Points on a hilly landscape, in no order, each with its height.
From any point a ball rolls to the lowest of the 2 points nearest to it. It stops when none of these is lower. Distance is the straight distance between rows; heights are no part of it.
j_74 (h 35.2): [ 14  32  18 -14  13  21  17   2 -17  -7  26  10  -4   0 -14  20 -30 -21
   3   8   7   1 -30 -15 -23 -15  27   9 -24 -12   7  -8   2  10  15 -24
 -15  24]
j_490 (h 48.6): [ 18  -7  11  -7 -11  16  11   9  -2  48  24   3 -15   2  -4  13 -14  14
   6  49  23  29 -23  30  -8  15   8   8  32   4 -11   8  20 -19  11 -17
  -5  -2]
j_869 (h 23.6): [  9  15   9  -9  -3   3   8   0  19  45  -1  17 -14 -17   8   6  10  16
  -2 -24  26   9 -14  -1  -2 -25 -33  18  -9   3  -4  -9  36  -8  -6   9
 -30  -4]
j_242 (h 35.7): [ -7  15   5   5  15  24 -10 -19  33  23   7  28 -21  -3 -11   8  -9   4
  37   2  12  -9 -19   1   1   5 -11  18   5 -13  11 -17 -18   9  11 -10
   8  -4]
j_356 (h 33.5): [-43 -16  18 -18  25  14  -7 -24  -4 -21  -2  18  -7  25  -1   4   4 -13
   4   8 -22  -6 -23 -32  17  -5 -21  10   4 -28  36   5 -37  50  26   6
  11 -19]
j_792 (h 60.2): [ -6  -7   6  11  11 -20   6 -21  -6 -39  31 -31  14  19 -18   8   4  -8
  -3  15  40   6  28  47 -18  19  32   5   5  33 -29  -2   7 -46  -9   3
   9 -16]
j_320 (h 64.1): [-23  23  -3   5  23   1  21 -23   4 -18  20  12  -5   2   7   5  14 -12
  -6  15 -13  -7  18 -17  -7 -11   9   4 -45  26 -19  -2  -6   7  27 -22
  -5 -15]
j_442 (h 6.9): [-20 -29  -5   5   5 -10 -29  -7  22  19 -18 -20  15  25 -29  15  -9  28
 -14  -4  16   2  38  21  19  20 -12 -18   8 -10   9  13  -3  10 -31  18
   9   6]
j_659 (h 26.6): [ -6  13   5   6  16  13  -6  15  12   2 -24  -8   1  -6  13  -2  -6  19
 -29  -2 -19   6  23   9  36 -22  -9   7  -9 -14   6  12   2   8  -9  22
 -24  14]
j_772 (h 54.5): [  0  -6 -11   3 -13  12 -25   9  33   6 -40 -12   3 -11 -12   4  -1  34
 -12 -20   8  -4  12   9  19  -5  -7 -17  -2  -4  -7  14  -4  23 -30  14
 -10   9]
j_800 (h 36.8): [  6  -1  -6 -12 -15 -12  16  23   2  10   0 -14  10   1  19  -5   3  14
  -7  14  22  16  23  43  -4  13 -17 -24   3  13 -17  10  29 -30  -3 -22
  11   6]
j_722 (h 27.8): [  4  14  15  -3   3  36   6 -14  12  38  21  11 -14  -2  -1   6 -22  -2
  20  14  10  18 -18  11 -13   9   1  16 -14  -9   7 -17  -4  -4  10 -13
  -2  16]
j_790 (h 40.4): [-15   5 -27  14   6 -21 -20 -19  37   8 -11 -19  13   0 -50   9   5   4
 -13  18  26 -20  44  -8  -1   2  11 -29 -37  27  -8   5   3  10 -20 -18
  -3  -7]
j_552 (h 49.1): [ 17 -13  27 -28  -8  -4  -6   2 -23 -22  -7 -12  24  21  -9  -2 -12  -7
  17  -4 -27  -6 -19 -20 -11  -1  19   3  -1  -3  -8 -20 -18  22  -8 -18
  21  32]
j_84 (h 64.0): [  7 -12  26   6 -10  -3  -2 -11  -3 -27  32 -30  19  14 -37  11 -12  -2
  11   2  50   3  -6  49 -18   1  37  -5   9  28 -33  -2  -5 -36 -17 -12
  15 -13]
j_382 (h 57.7): [  2  29  13 -14 -29  30  -7   5  19   6 -14  36   6 -16   2  15   9   9
  36 -35  16  -2 -28 -40 -12 -25 -15  19  10 -11   3 -36   7  16   3 -13
 -22  -1]
j_630 (h 29.2): [-27 -14   5 -13  37  13  20  -4 -20  -3  -2 -16  10   5   5  -6   1 -11
 -24  24 -27  -6  18 -15  23 -25 -12   5  -8  -2  28   7  -3  21  25   5
   0 -22]
j_931 (h 64.8): [-27  10 -12  17  25  -7   4 -23  22   2  -4   1  -8  -3  -8   5  -6  -5
 -20  10  -2 -16  29  -7   5  -6   1 -18 -38  12  -4  11 -16  23  15   3
  -4  -9]
j_19 (h 30.0): [-38 -12 -13   7  27   8  -8 -20   9  14 -10   6 -33   2 -16  17   2   4
 -13  27  -6  -4  -4  -2  32 -10 -13  12   2 -18  33  16 -26  32  29  17
   4 -36]
j_200 (h 23.9): [ 14  23  17 -11  -7  33  17  17  -6  17  18   5 -14  -7  -3  23 -32  -6
   5   3  43   7 -32   4 -22  17   7   2   0  -6  -5  -1  38 -21  14 -12
  -8  17]
j_917 (h 25.0): [ 11  15  -5   2  13   4  -3  11  24  35 -15   8 -20 -13   5   3   5  15
 -19 -13  10   4   3   9   9 -23 -17 -10 -23 -11   2   4   9   4 -10  12
 -23   6]
j_780 (h 53.5): [ 26  -9  -5 -19 -46  -7 -24 -11  19  10 -35   0  17 -18 -13  16   7 -14
  27 -38  -1 -26 -43 -43  -2  -2 -10  -8  -9  -3  -9 -16 -15  34 -10 -20
  -9   0]
j_214 (h 66.4): [-15 -50 -27  -8   4   6  -9   7  12 -13 -15  -7 -12  13 -13  12  23   1
 -13  61  -8  -2  23   4  40  -2   3 -13  -4  29  -2  13   8   6  16  17
   2 -57]
j_525 (h 70.3): [-28  16  -8  12  29   3  40  -4 -21   0  30 -16 -12 -24  13  -8   7 -33
 -18  31 -10  -8  34 -17  11  -5 -11  12 -15  15  22  17  -3   8  17   2
 -13  -6]
j_117 (h 51.0): [ 15  -2  27  -8 -10   3   9 -17 -20   6  -1   2   2  18 -14   5 -15 -24
  16 -18 -21 -29 -34 -23 -19   3  12   8 -10 -18   6  -8 -35  20  -2  -9
   1  29]
j_229 (h 34.4): [-47  -3   4 -10  26  25  -8  -7  -2 -38 -13  10  -3   4  -9   5  -6  11
  -1   9 -27 -12   0 -20  29  -8 -10  -7  14 -15  12  18 -25  34  13   5
  14 -20]
j_916 (h 38.4): [  2  -4  -8  19  12  -2 -13 -25  27  40 -13   2  -2  -3 -32  14  -9   4
   8  24  28 -21  20 -13  -2   9  13 -24 -31  11   6   4   7   4  -9  -4
 -12  -7]
j_251 (h 25.6): [  0  10   7  10  24 -12  17 -19  -9   7  23  -1  -8   2   7   6   3  -9
 -10  -2 -15   3  11  13 -17  10  -9  -6 -32  -4  16  -4 -12   0  10   3
  20  14]
j_161 (h 56.7): [-10  40  -4 -17 -14  27   7  27  14  -6  -7  31  -8  -9  -5   7   1  11
  28 -23   8  -8  -6 -20   7 -43  -5  13   9 -16  21 -22  -6  38   1  -6
 -22   2]
j_712 (h 13.3): [-12 -10  -2   5  25 -40  -1 -19   2 -20 -42 -11  10   8 -12  20  11   2
 -51 -13 -19 -28  14   4  29 -12 -10 -26 -11  -5  19  36 -20  12 -12  15
   0   8]
j_815 (h 65.3): [-32  -9 -29  28   9  -5 -27 -19  26   4 -11   1 -13  -5 -20  14   4  11
 -15  43   2 -14  21 -25  25 -14   5 -13 -23  24  -5  22   3  26   1   3
 -11 -17]
j_239 (h 58.8): [-16  -9  25  15  23  -1   9 -27  -3 -26  44   1  -9  12  13 -14   1 -26
   1  10   9   7  -4  30 -24  12  11   7 -18  14  -9  -7  -8 -22  19   0
  21  -3]
j_517 (h 32.7): [-34 -46 -12  12  16   0   3 -18  17  18 -12  -8 -18  29 -17   5  12 -39
 -13  16   8 -20   7 -13   9  29   5 -11  -8   2  21   9 -23   7  27  21
  20 -52]
j_224 (h 29.1): [  7 -15 -15  -2 -23 -14 -16  11  10  23  14   2  -7  -6   3   6   3  27
   6  40  35  24  26  47  -3   4  -5 -22  11  32 -25  13  39 -29 -11 -15
   3  -5]
j_306 (h 25.8): [  3  26  -6  10 -21  21  25  50 -26  -9   8   9   5 -21  27  -9 -14  -4
  -3 -25   9  25  10 -22  -7  15  -6  -8  32  -8 -13  -3  13 -28   3   8
 -19  13]
j_147 (h 47.6): [  5  20 -17  -7  20 -16   5  29  -1   5  -7 -14  -7 -26  34 -24  -3  11
 -29 -36  -2  21  19   6  27 -14 -24  18  18 -18   1  20   9 -20 -24  32
 -37   2]
j_498 (h 55.6): [ 18  11 -11 -24 -45   2  -8  35 -15 -22 -39  -5  42 -33  14 -23   1   5
   3 -29 -40  -7   7 -12  11 -15  23  -2  18 -14  13   6  -3   2  -5  19
 -20   3]
j_36 (h 48.7): [ -7  -5  39 -10  16 -11  17  -8 -27 -60  35  -7  21  11  20 -26 -10 -15
  25  21   0   6 -10  32 -34  -6   6  14  15   7 -11   1  16 -49  -5 -10
  30  -8]
j_172 (h 36.6): [  3  -7 -11  11 -11 -12 -12 -16   2 -22 -11 -20  28  17  -7  -7   0  12
   8 -13  12  -1  29  41 -14   9   4 -10   2  18 -28 -12 -15 -31 -19 -20
  38   7]
j_199 (h 41.1): [ 13 -19  19  -1 -19 -16 -16  -9  16  28 -10   5  -5   2  16  16  20   0
  11 -37   4   0 -33  25 -27  -3 -32   0 -21 -11 -15 -16  -7   4 -24 -11
  14  -6]
j_461 (h 21.0): [ -1  -8 -34  11  -1 -29 -34  -7   6  45  17   7 -29   7 -17  16   1  26
 -11  48  11  16  31 -20  36  -4  23  12   2  32   4  17  26 -11 -25   1
  -1   2]
j_437 (h 65.7): [-29 -24 -30  20   7   3  -8 -10   1 -14 -15  -8 -19 -11 -16   9   4   3
 -35  57 -13  -6  27 -18  48 -13 -13  -5  -6  28  10  25  -3  19  15  28
 -16 -44]
j_230 (h 36.0): [ 19  32 -14   2 -23 -10   7  21 -39 -53  14   9  10 -15  33 -26   2  -6
  -2 -16 -26   7 -19 -36 -16  16 -18  -2  29   6   1  -2  47 -48  -4 -16
  18  22]
j_393 (h 55.0): [-10  11 -20  10   5  17 -13  -2  12  -9  -6   6   0 -10   6  -7  -6   4
   4 -20 -18   1  13  -4   1  -4  -5  -8   3 -15  -5  -2 -24  10  -8   5
  11   9]
j_910 (h 45.2): [ 35  11  25 -25 -14   9  -1  -1 -34 -33  -1   2   4  25 -21   0 -20 -15
  36   8 -14  12 -31 -30 -26 -15  28  15  13   5  -5 -27   7  33  -2  -3
   1  45]
j_301 (h 41.0): [-46 -37  12 -17  29  19 -11 -19   6  -1   6  13 -14  38  -9  -9   5 -11
  20  24   5  -5 -26   4   6  15  -2  17  13 -13   7  -8 -37  20  23   1
  32 -32]
j_968 (h 31.5): [-20 -13   7  15  31   2  -6 -22  17  21   2  12 -23   2  -5  10  -7 -12
  -9  -2 -10 -14 -15   3  16   3 -22   4 -15 -27  29   6  -8  28  13  16
  -4  -2]
j_959 (h 28.8): [  5 -18   0  11  -3  21  -4  -9  36  42   6   0 -11   4 -29  17   2  22
  22  49  16  10   3   7  13  10  26  -5  12   7   0   0  16   6   6 -19
   4 -20]
j_625 (h 27.7): [ 19  13  28 -16   7  -6  21   8 -32   0  31  -2  -2  -4   6  18 -12 -10
 -13 -16   5   4 -15  -5 -30   0  10  -5 -14  -9   1   6  15 -10   8  -4
 -11  30]
j_738 (h 46.5): [ 12  14 -10  -6   2 -22  19  23 -10  -2 -12 -15  15 -11  37 -19  10  18
 -26 -34 -12   9  25   9  13  -3 -19  -1   2 -10  -4  10  27 -28  -8   3
 -16  13]
j_362 (h 25.9): [ 14  29 -28   3 -33   3 -20  -2 -16 -32 -27   2  12 -10  18 -35   7   0
  25 -24 -34 -25 -10 -26  10  -8   8 -16  10  -7   5  -6 -13  -9   2  -4
  21  14]
j_140 (h 31.0): [-37 -37   4  -2  26  14  10  -8  10 -16   1 -13   6  20  -2  -5  13 -19
 -19  28 -15 -13  18 -10  10   4  -7  -9 -14   6   8   5 -18   4  17   5
   9 -44]
j_63 (h 18.7): [  9  22  -2  14 -25   0 -13  -3 -17 -39 -16   4  32  -4   2 -34  14   2
  21 -14 -23 -19  -5  -7  -2 -10  20 -18  -1  28 -15 -10   3  -7   7 -22
  21   4]
j_413 (h 69.5): [-17   9  -6  12  17   7  21 -15   2  26  23   8 -29   0   5  21  12 -13
 -14  47   5   7   9  -5  -4  10   4  17 -19  12  -4   1  10  -5  47   3
 -22 -16]
j_233 (h 28.1): [ 17  25  15 -43 -10   4  14  28 -34 -25  11  24  13  -9  22 -18  -7  -2
  26 -27 -12  23  -5 -37 -26  -2  -4  20  31 -21   2 -17  18   5   0  17
 -22  21]
j_646 (h 35.6): [  8   2  23  -4  12   8   0 -16 -26 -53  33  -4   8   6  13 -37  -7  -2
  33  -3 -15  11 -10   1 -21   3  16  13  20   9  -9 -13   0 -21  -8 -19
  36   9]
j_460 (h 55.2): [  9  -2 -16 -13 -29   1 -20  23  -1 -17 -56 -26  52 -17  -2  -3   0  29
  -9 -34 -28 -13  16   8  27  -1   9  -4   7 -11  13  17  -8   7 -17  22
 -17   5]
j_64 (h 44.8): [ 27 -11   0 -27 -20 -25   3  31 -11   7 -11  -5  18  -3  31 -14  23  16
 -21 -42   1  22 -13  21  -6   0 -18   8  -7 -18 -13  -5  21 -30  -4  21
 -11  -2]
j_753 (h 56.9): [  1  -3   3  24   0  -3   2 -12   8 -16  27  -5 -15  11  -5   6   6  -2
  10  34  45  14   7  41  -9  13  33  -1   4  35 -32   7   9 -37   7  -4
  -4 -23]
j_254 (h 53.1): [  6 -23  20 -23 -23  -6 -18   6  -3 -12   7  14  13  14  34  -7   7   4
  37 -18 -20  13  -9  20 -13  -4 -26  21   8 -16 -22 -25 -17  11 -27  -1
  28  11]
j_535 (h 44.9): [ 14   0 -27   2 -23 -17 -25 -19  12   1 -32 -24  26  -4 -32  15  15   5
  -2 -31   3 -21  16   5 -11  12  -9 -32 -23  13  -9  -4   0   5 -25 -23
  15   9]
j_327 (h 21.8): [  9  18  23 -28   8  -3  11  13 -26   1  14  20 -10  12  14  -5   3  11
   9 -24  -3  34  -2 -10 -25   2 -10  31  11 -25  14 -18  11   8   1  16
 -13  24]
j_186 (h 62.3): [-33  21  14 -10  16  -5  33  -2 -14 -35  32  11   1  11  15  -9  10 -17
  -1  37 -13   5  16 -10 -17   6   9  10 -26  32 -15   4  30 -15  32 -10
  -3 -12]
j_23 (h 28.3): [ 16  15   0   8   4  23   3  -3 -31 -28  17   1   7  -2  -6 -23  -3 -37
  43 -27  -6 -13 -28 -28 -20  -2  26  11  20  -6   9 -20 -32   9  -4  -2
   9  27]
j_904 (h 23.8): [ 16 -39 -20  18   1 -18 -25  -8  22  38  15   1 -13  11 -28  24   7  24
  -1  65   1  12  18  -7  23  12  31   1   8  13   6   2   7   1 -11  -9
   9 -20]
j_190 (h 34.2): [ 18  28   2   1  -7  17   1   5 -26 -19  17   2  -5  -6   2   0 -13  -6
  16 -31  -5   8 -17 -22 -17  -5  15  -3   9   3   5 -21 -10   1  -5 -14
  -1  23]
j_969 (h 26.4): [  9 -61 -34  27  11  -8 -15 -18  18  20  -3   1 -18   9 -19  26  21  -1
  -6  59  -9  22  -5 -13  22   3  32  12   7  13  26  -4  -8  12  18   5
  15 -34]
j_321 (h 58.0): [ 23  33  -6   9 -36  16  13  22 -26 -14 -13   5  26  -6  10 -11 -13  -7
  -7 -28  -5   1  16 -14   4 -12  10 -32   9  18   4  -3  11  -1   1 -27
 -17  17]
j_476 (h 54.8): [ 19  -6   4   2 -35   9 -28  21  19 -11 -56 -13  37 -30 -21   3   4  24
 -16 -34  12 -15   2  14  17  -5   8 -11  -5  -9  -3  22   6  26 -26  15
 -28  -8]
j_734 (h 39.1): [-30  -2  13  -4  18  23 -10 -10  21  -6  16  33  -3  28 -11  -3  -1   4
  31  -8  -2  -8 -30  -6   4   8   3   8  -1  -5  -4  -7 -30  23   6 -12
  30  -6]
j_856 (h 43.4): [ 21   1  -5  -9 -30  21   8  38  -3  41  10  15  -9   5   5   3  -1  25
   3  35  41  18  -8  10  -4  23  -6 -17  26  -3 -25   6  34 -22  15 -12
  -8   9]
j_77 (h 13.0): [ 21  -5 -15  21  16 -16  -1 -11  20  26 -17   0 -15 -16 -10  19  -5  -7
  -7 -45  -1 -28   1  11  -7 -16 -11   2 -14 -32  23   2 -12  12 -29  18
 -20  18]
j_154 (h 33.0): [-33 -42  10  21  29  -7 -17 -29  21  32 -11  12 -23  19 -26  19  -4 -17
  -6  10  -6 -22 -15   4  13  20 -16 -13 -16 -11  19  17  -9  25  11  18
  20 -37]
j_354 (h 30.3): [ 18  18  -5 -17 -29   7  21  32 -28 -16   1   0  15 -24  20 -19   0 -12
   1 -35  -5  20  -2 -38 -17 -16  12   4  31 -19   7 -12   2 -11   0  13
 -30   3]
j_135 (h 45.8): [-28 -36  13   1   8 -16   1  -6  15 -16 -13 -17  39  44 -23 -25  -6   0
   4  18  29 -19   5  14  -2   6  32  -7  10  22 -31   7 -35  -5   4 -13
  31 -28]
j_857 (h 37.0): [  5   9  15 -25 -20  26  15  37 -15  -1  23  23 -14   5   3   9  -7   9
  10  16  35  15 -30   6 -27   9  -7 -19  29  -4 -29  -7  34 -17  14 -23
  -8   5]
j_87 (h 20.8): [  4  18  12   4  35  -5  10 -16  -4  33  24  17 -32  -3  14   8  12   0
 -16   8  -7   4   1  15  -9 -11 -29  11 -22  -7  11  -2  14   2  11   3
 -11  14]
j_611 (h 34.7): [ -4   4   7  10   2  21  -1 -11  28  13   6   6   6   6 -18   1   1  -1
   8  23  15  -6   6   1   3   6  18 -10 -14  25 -11  -2   7   4  11 -20
  -9 -12]
j_177 (h 30.9): [ -7  17   9 -13  22   0  29  13 -12   3   9 -20  11  -1  10  -5 -11   6
 -34  25  -9  13  22   3  18  -2  -8   1  -6   7  -2  16  26 -16   6  -3
   0  13]
j_921 (h 22.7): [  5  -4 -25   6  -8 -20 -12  17   8  45   4   5 -31  -9  20   3   9  36
 -10  25  26  19  12  20  10   3 -15  -2   2  21 -21  10  35 -21 -19   4
  -5   5]
j_339 (h 7.3): [  1 -17  -4  10  26   5 -19  -6  19  48  -7  -2 -28   1  -5   3  -9   8
  -9  30   0  15   3  11  28  -4  -2  16  17 -17  23   7  -1   3  -2  17
  -8  -1]
j_294 (h 43.7): [-14 -25   9   8   2  -3  -2  -7   6  -8   7 -20  20  30 -16 -14  -2   5
  13  24  15   7  29  32  -4  12   9  -6   4  15 -18  -3 -16 -11  -4 -15
  29 -12]
j_614 (h 42.8): [-44 -40  19  -9   7   5   0 -10  15  -8   0   0   7  46 -12 -19  -9 -17
  16  17  13  -7 -10   3  -2   6   6  -2   8  -2 -22   2 -28   6  13 -20
  39 -40]
j_533 (h 27.9): [-20   4  -1  -4  38  -3  17  11 -12   2 -16 -26   3  -2  10 -16   3   7
 -41  25 -20   3  22   0  42 -28 -16   8   4  -2  11  19  16   2   8  21
 -17   1]
j_71 (h 55.1): [ 24   3   1  -7 -54  11 -25   0   0 -12 -27  -5  28  -5  -8  -6  13  -9
  21 -24   7 -15 -49 -17  -9 -11   9 -18  -4  17 -12 -26   0  16  -8 -29
  -1  10]
j_252 (h 40.0): [ 23  20  15 -23   0  21   8  -2 -30 -31  18  11 -12   4 -18  16 -25 -35
  28 -18   5   8 -28 -19 -28 -10  22  16   0  -4  12 -10   3  11   4   3
 -15  44]
j_324 (h 42.5): [ -9  -5 -23   9  -5 -33 -15 -29  22 -18 -18 -17  16   1 -22  15  22  13
 -14  -1  -7 -21  32   9   6  14   9 -30 -33  19 -16  13  -7   5  -4 -12
  15  -1]
j_801 (h 30.2): [  8  31 -14   5 -20   0  20  40 -48 -50  16  20   3 -17  29 -18   7  -4
   5 -32  -1  15 -14 -39 -22  15 -12   0  34  -6 -10  -3  33 -22  12  13
  -2  13]
j_942 (h 19.8): [ 13  19  15  12  -5  26  -2   0 -18 -40  11  -2  17   7   3 -49  -7   0
  26 -27 -12  -8 -11 -21 -14  10  19   4  39  -1 -12 -20 -21  -3  -6  -1
  31  15]
j_597 (h 32.4): [  2  15   7 -11   4  -6   1 -19  -7 -24   6   1   0  -6  23  -6  12   6
   9  -4 -35  -3   1  12 -19   2  -9  -9 -18   8  -7 -15  -1  -1  10 -16
  22  16]
j_558 (h 60.6): [-25  24   2   4  22  11  14 -26 -14 -26  54  14 -16   5  12  -4   5 -23
   2  28  10   9  -5   3 -15  16  24  24 -17  22  -4   0   3 -16  35  -1
   1 -11]
j_48 (h 17.1): [-34 -53  10 -13   1 -34   1 -12   4 -16 -28 -20  35  42 -21  -1   5 -10
  -5  -7 -16  -9   9  19  12  22  -2 -14  17   3  -7  15 -20   9  -3  -8
  44 -30]
j_841 (h 28.0): [ 19  13 -21  27 -33  -5 -13  -4 -13 -37  -8 -16  20  -4  -5 -20   7   9
   3 -21   8  -1  20  15  -3   0   6 -27  -1  32 -14 -17  -2 -24   2 -19
  26  12]
j_317 (h 3.4): [ 23  12  14  -4  12  11  23  -4   9  59   9  12 -18  -9 -11  14 -20   3
   1  18  36  -3 -21   3 -10  12 -15   8 -12   1   2   7  42 -21   8   0
 -16  16]
j_441 (h 48.8): [ 13 -15   0  -7  -6  -1   1  18  -4  20  12  -4   1 -36  17 -15  -5  -6
   0 -49 -17   3  -6  -7 -16 -14   1  28  14 -38  17 -14 -31   1 -22  34
 -27  -2]
j_853 (h 69.9): [-22   8 -13  13  27 -13  22 -17 -19  15  35  -7 -27  -9  13   1  10 -34
 -28  53  -2  16  16  -2   4  26  -2  20 -17  12  12  26   1  -8  29  12
  -2  -9]
j_742 (h 60.5): [ 28  38 -19   0 -44 -12  30  41 -31 -13 -22  -9  38 -17   0   6   0   0
 -36 -23  15   3   9  -8  -3  17  -3 -21   5  13  -4   7  34 -32   0  -7
 -19  24]
j_183 (h 57.4): [  8  24   9   1 -38  36 -18   5  16   9 -11  14  15 -28  -6 -12   2   4
  25 -21  18  -6 -23 -23  -9 -10  -8 -18  -4  11  -8 -29  12  27  -5 -30
  -6  -2]
j_163 (h 12.1): [  6 -12  -1   2  19 -33  -4 -10  -4 -21 -37 -18  -5  -3 -11   5  10   3
 -33 -33 -23 -19  10  10   5 -23  -7 -10   5 -32  16  28 -25  14 -27  28
 -24  10]
j_534 (h 2.2): [  2 -24  -8  30   6   2 -27 -12  30  38 -15   2 -17   8 -24  13  -5  26
  -3  11   9  -3  19  -2  25  14   3  -7  13 -14  10  12   5   4 -31  19
   0   8]
j_578 (h 50.1): [  5 -12   0  11  -2   8  10  -3   4  32   6  15 -12 -12   3   0 -20 -24
  14 -48  -5   0 -21  -9 -20  14  -5  25   3 -35  13 -19 -35   8 -18  20
   2   0]
j_262 (h 16.5): [ 35  -6 -13  11  -7 -18  17  -4   1  24  -6  -7 -15 -36   2  13  -4 -22
 -12 -50   8 -11  -8 -10 -26 -17   8   6  -4 -31  22 -20 -10 -18 -13  16
 -31  21]
j_866 (h 28.5): [-13 -27 -27  12  23  13 -17  -4  -2   9   9  10 -29   0  -4  17  14   8
 -17  58 -20  23  -6 -14  32  -8   6  13  11  -8  30   1 -12  14  19  19
  18 -23]
j_495 (h 53.8): [  2   1  16 -11   0  18  -5   8   0  -4  40   3 -13  16  -4  12 -11   2
  17  47  44  15 -23  28 -15  15  27   3  22  13 -29  15  12 -27  21 -11
  -7 -14]
j_8 (h 21.3): [ 37  -1   5   1  13 -18  30   8 -23  23   8  -9  -1 -17  12   7  -6 -21
 -36 -31  10   2  -8   8 -20  -9  -3   6 -11 -10  10   4   5 -22  -8  12
 -24  24]
j_803 (h 59.4): [ 19  40  -7  14 -37   0  27  22 -37 -36   6  -6  17  -3   1  -7 -19  -9
 -23 -14   9   2  11 -13   1  13  10 -23  11  31 -16  14  20 -31   0 -19
  -2  23]
j_740 (h 11.0): [ 21   2 -21   2  -7 -29  -3   5   6  -5 -27  -9 -22 -31   5  -1   2  -2
 -16 -43 -14 -22  -1  17   3 -34   7   3  -2 -27  12   1 -27   9 -34  28
 -40  10]
j_295 (h 32.8): [-26   8  21 -10  30   3  -2 -12  -4   7   8  17 -12  19   4  11   2  -3
   9  -8 -19 -10 -24  -6  10   0 -26  25  -1 -46  35   1 -27  47   6  12
   7   5]
j_763 (h 15.4): [ -8  11  25 -19  15  -2  11  13   5  21  18  13 -23  16  20   2   8  12
   8   0   0  13 -11  19  -4  -3 -25  23  -5 -16   5 -11   5  10  12   2
  -1   7]
j_692 (h 31.6): [ 10  37 -25  14 -23 -23  16  23 -27 -30   7   0   6 -33  36 -23   0   4
  -7 -30 -23  -2  16 -21   2   5 -14 -11  23  15  -1   4  14 -28  -7  -6
   4  24]
j_529 (h 53.7): [  3  -7  -9   2  -2  -6 -17  -7  26   8 -31   0   9   1  -6   2  -6  15
   4 -35  -5 -13 -17  -5  -4   7  -9 -13 -13 -10 -11   4 -23  26 -19  -4
   5  -4]
j_767 (h 36.1): [ -1  14   7  -1   3  -7  26  19  -7  -2  16 -14   1  12  10  -5  -2  19
  -9  42  -1  17  18  19  10  33  -2 -13  10   9 -16  26  29 -38  22 -10
  10   3]
j_484 (h 43.0): [ 28 -24  23 -13 -12 -18  -5  18   9  23  -6  -3   5   7  24   1  12  11
 -14 -34  -4   5  -7  39 -13  -3 -32  10  -6 -14 -13 -15  -2  -6 -27  14
  -2   1]
j_139 (h 16.9): [ 23   8   3  16  18  -7  10 -10  20  56   0  12 -23 -28   6   2  -7  -7
  -3 -13  18  -7 -17  10  -2  -6 -16  29 -14 -16  19  -6  37 -17  -3  16
 -27  14]
j_255 (h 28.9): [ 22  29 -40  15 -41 -15 -26  19 -17 -29 -10  -7  14 -28  33 -24  12  -5
  11 -34 -39  -1  12 -13  12  -4 -10  -3  12  11  15 -15  -1 -33  -7   8
  11   3]
j_260 (h 67.5): [-19 -38   6 -23  -6   4  -3   4  17  -1 -14 -10   9   2   5  15  21   4
  -6  70 -10   2  16  19  22 -19  -6  -7  -8  23 -17   2  17   3  23 -15
  -7 -40]
j_699 (h 18.3): [ -5   5 -40  18  -6 -27 -10   1  -5  57  10  -1 -37  -6 -12   8 -10  16
 -11  29  26   4  26  -9  21   5  -7   4 -16  17   1  19  36 -16 -26  10
  -6  26]
j_333 (h 38.1): [ 23   3   8  -3 -19  -9 -18  -9   5  -6  -7  10   9  -5  15  10  22  -3
  17 -21  -7   1 -20  12 -28 -16 -11 -15 -21  12 -20 -20  -6   9   0 -23
  24   5]
j_729 (h 52.5): [ 19  -6  -4   2 -19   3 -10  -9   9  16 -21  11   6   4  -3   2 -15 -11
  28 -43  -7 -29 -38 -30 -15   0  -3  -3  -3 -16  -3 -20 -30  18  -5 -12
   7  15]
j_467 (h 48.1): [ -1   3  -6   3  25  -3  -1  13   3  -4   2  -8 -12 -38  32 -25  -1  11
 -17 -33 -14   4  12   8   9 -11  -7  25  13 -45  13  14 -16   5 -29  43
 -31  -6]
j_929 (h 11.6): [-18 -51  13  -4   8 -29 -11  -9  16  16 -22 -17  16  43 -34  15  -4   4
  -2   7  11  -7  15  24  13  19 -10  -6   4   4 -11   6  -9  23 -22   1
  30 -18]
j_277 (h 15.3): [-20 -23   4 -19   9 -21  -8  -9   4 -26 -30 -19  25  25 -26  17   1  -1
 -22  -7 -24 -19   5   5  20   6  -4 -15  -4  -1  11  28 -25  25  10  -1
  16 -15]
j_589 (h 51.5): [  2 -11  16 -10 -10   8  -2   4   4  17  -4  11  -2  13  20   0   0   8
  18 -39 -13   7 -16  -2  -9  15 -20  30  -4 -27  -8 -29 -35  24 -24   9
  10   3]
j_438 (h 55.4): [-16 -25  36  -7  22  -8   7 -19 -18 -49  49  -6   4  20  17  -3  -1 -37
  14  34  15   9 -10  32 -23  17  22   2  15  17 -11   8   4 -40  12   2
  14 -26]
j_150 (h 68.7): [-13 -15   0   0   5  -5   2   4  26  26   9  10 -24  -6   3  14  22   4
  -9  62   4   8  -3   6  12  -5   4  -1 -23  34  -9   6  15   0  29 -10
 -12 -33]
j_583 (h 56.1): [ -6  37 -15  13 -16  21 -10  17   8 -30 -11  21 -11 -17   9 -15   4  10
  19 -39 -20  -7   5 -21   2 -26  -3   3  23 -19  -1 -15 -19  26   1   5
 -10   2]
j_452 (h 56.6): [ 27  30  10 -16 -20   5   5  24 -24 -25 -31 -11  31  -7  13 -24  -7   5
  10 -16 -37   1   4 -22   3 -13  22  -4   8   2  18 -14  15  10   2  -8
 -14  23]
j_315 (h 15.2): [  1   7  -3  23  24  22   9  -9  16  43   4  -4 -16  -7   0   1 -31 -10
   4  11  11   2   5   6  -5   8  -2  11   8 -19  33   1 -12   3  -5   3
  -9  19]

Call two points neighbours if one is among the 2 nearest of the other. Go from one point of each pair to the other, from neighbour to neighbour, staying as low as possible. Name the highest point that can't be avoided.
j_534 and j_763 => j_135
j_968 and j_317 => j_154
j_306 and j_63 => j_230
j_534 and j_942 => j_252
j_763 and j_306 => j_354
j_740 and j_534 => j_48
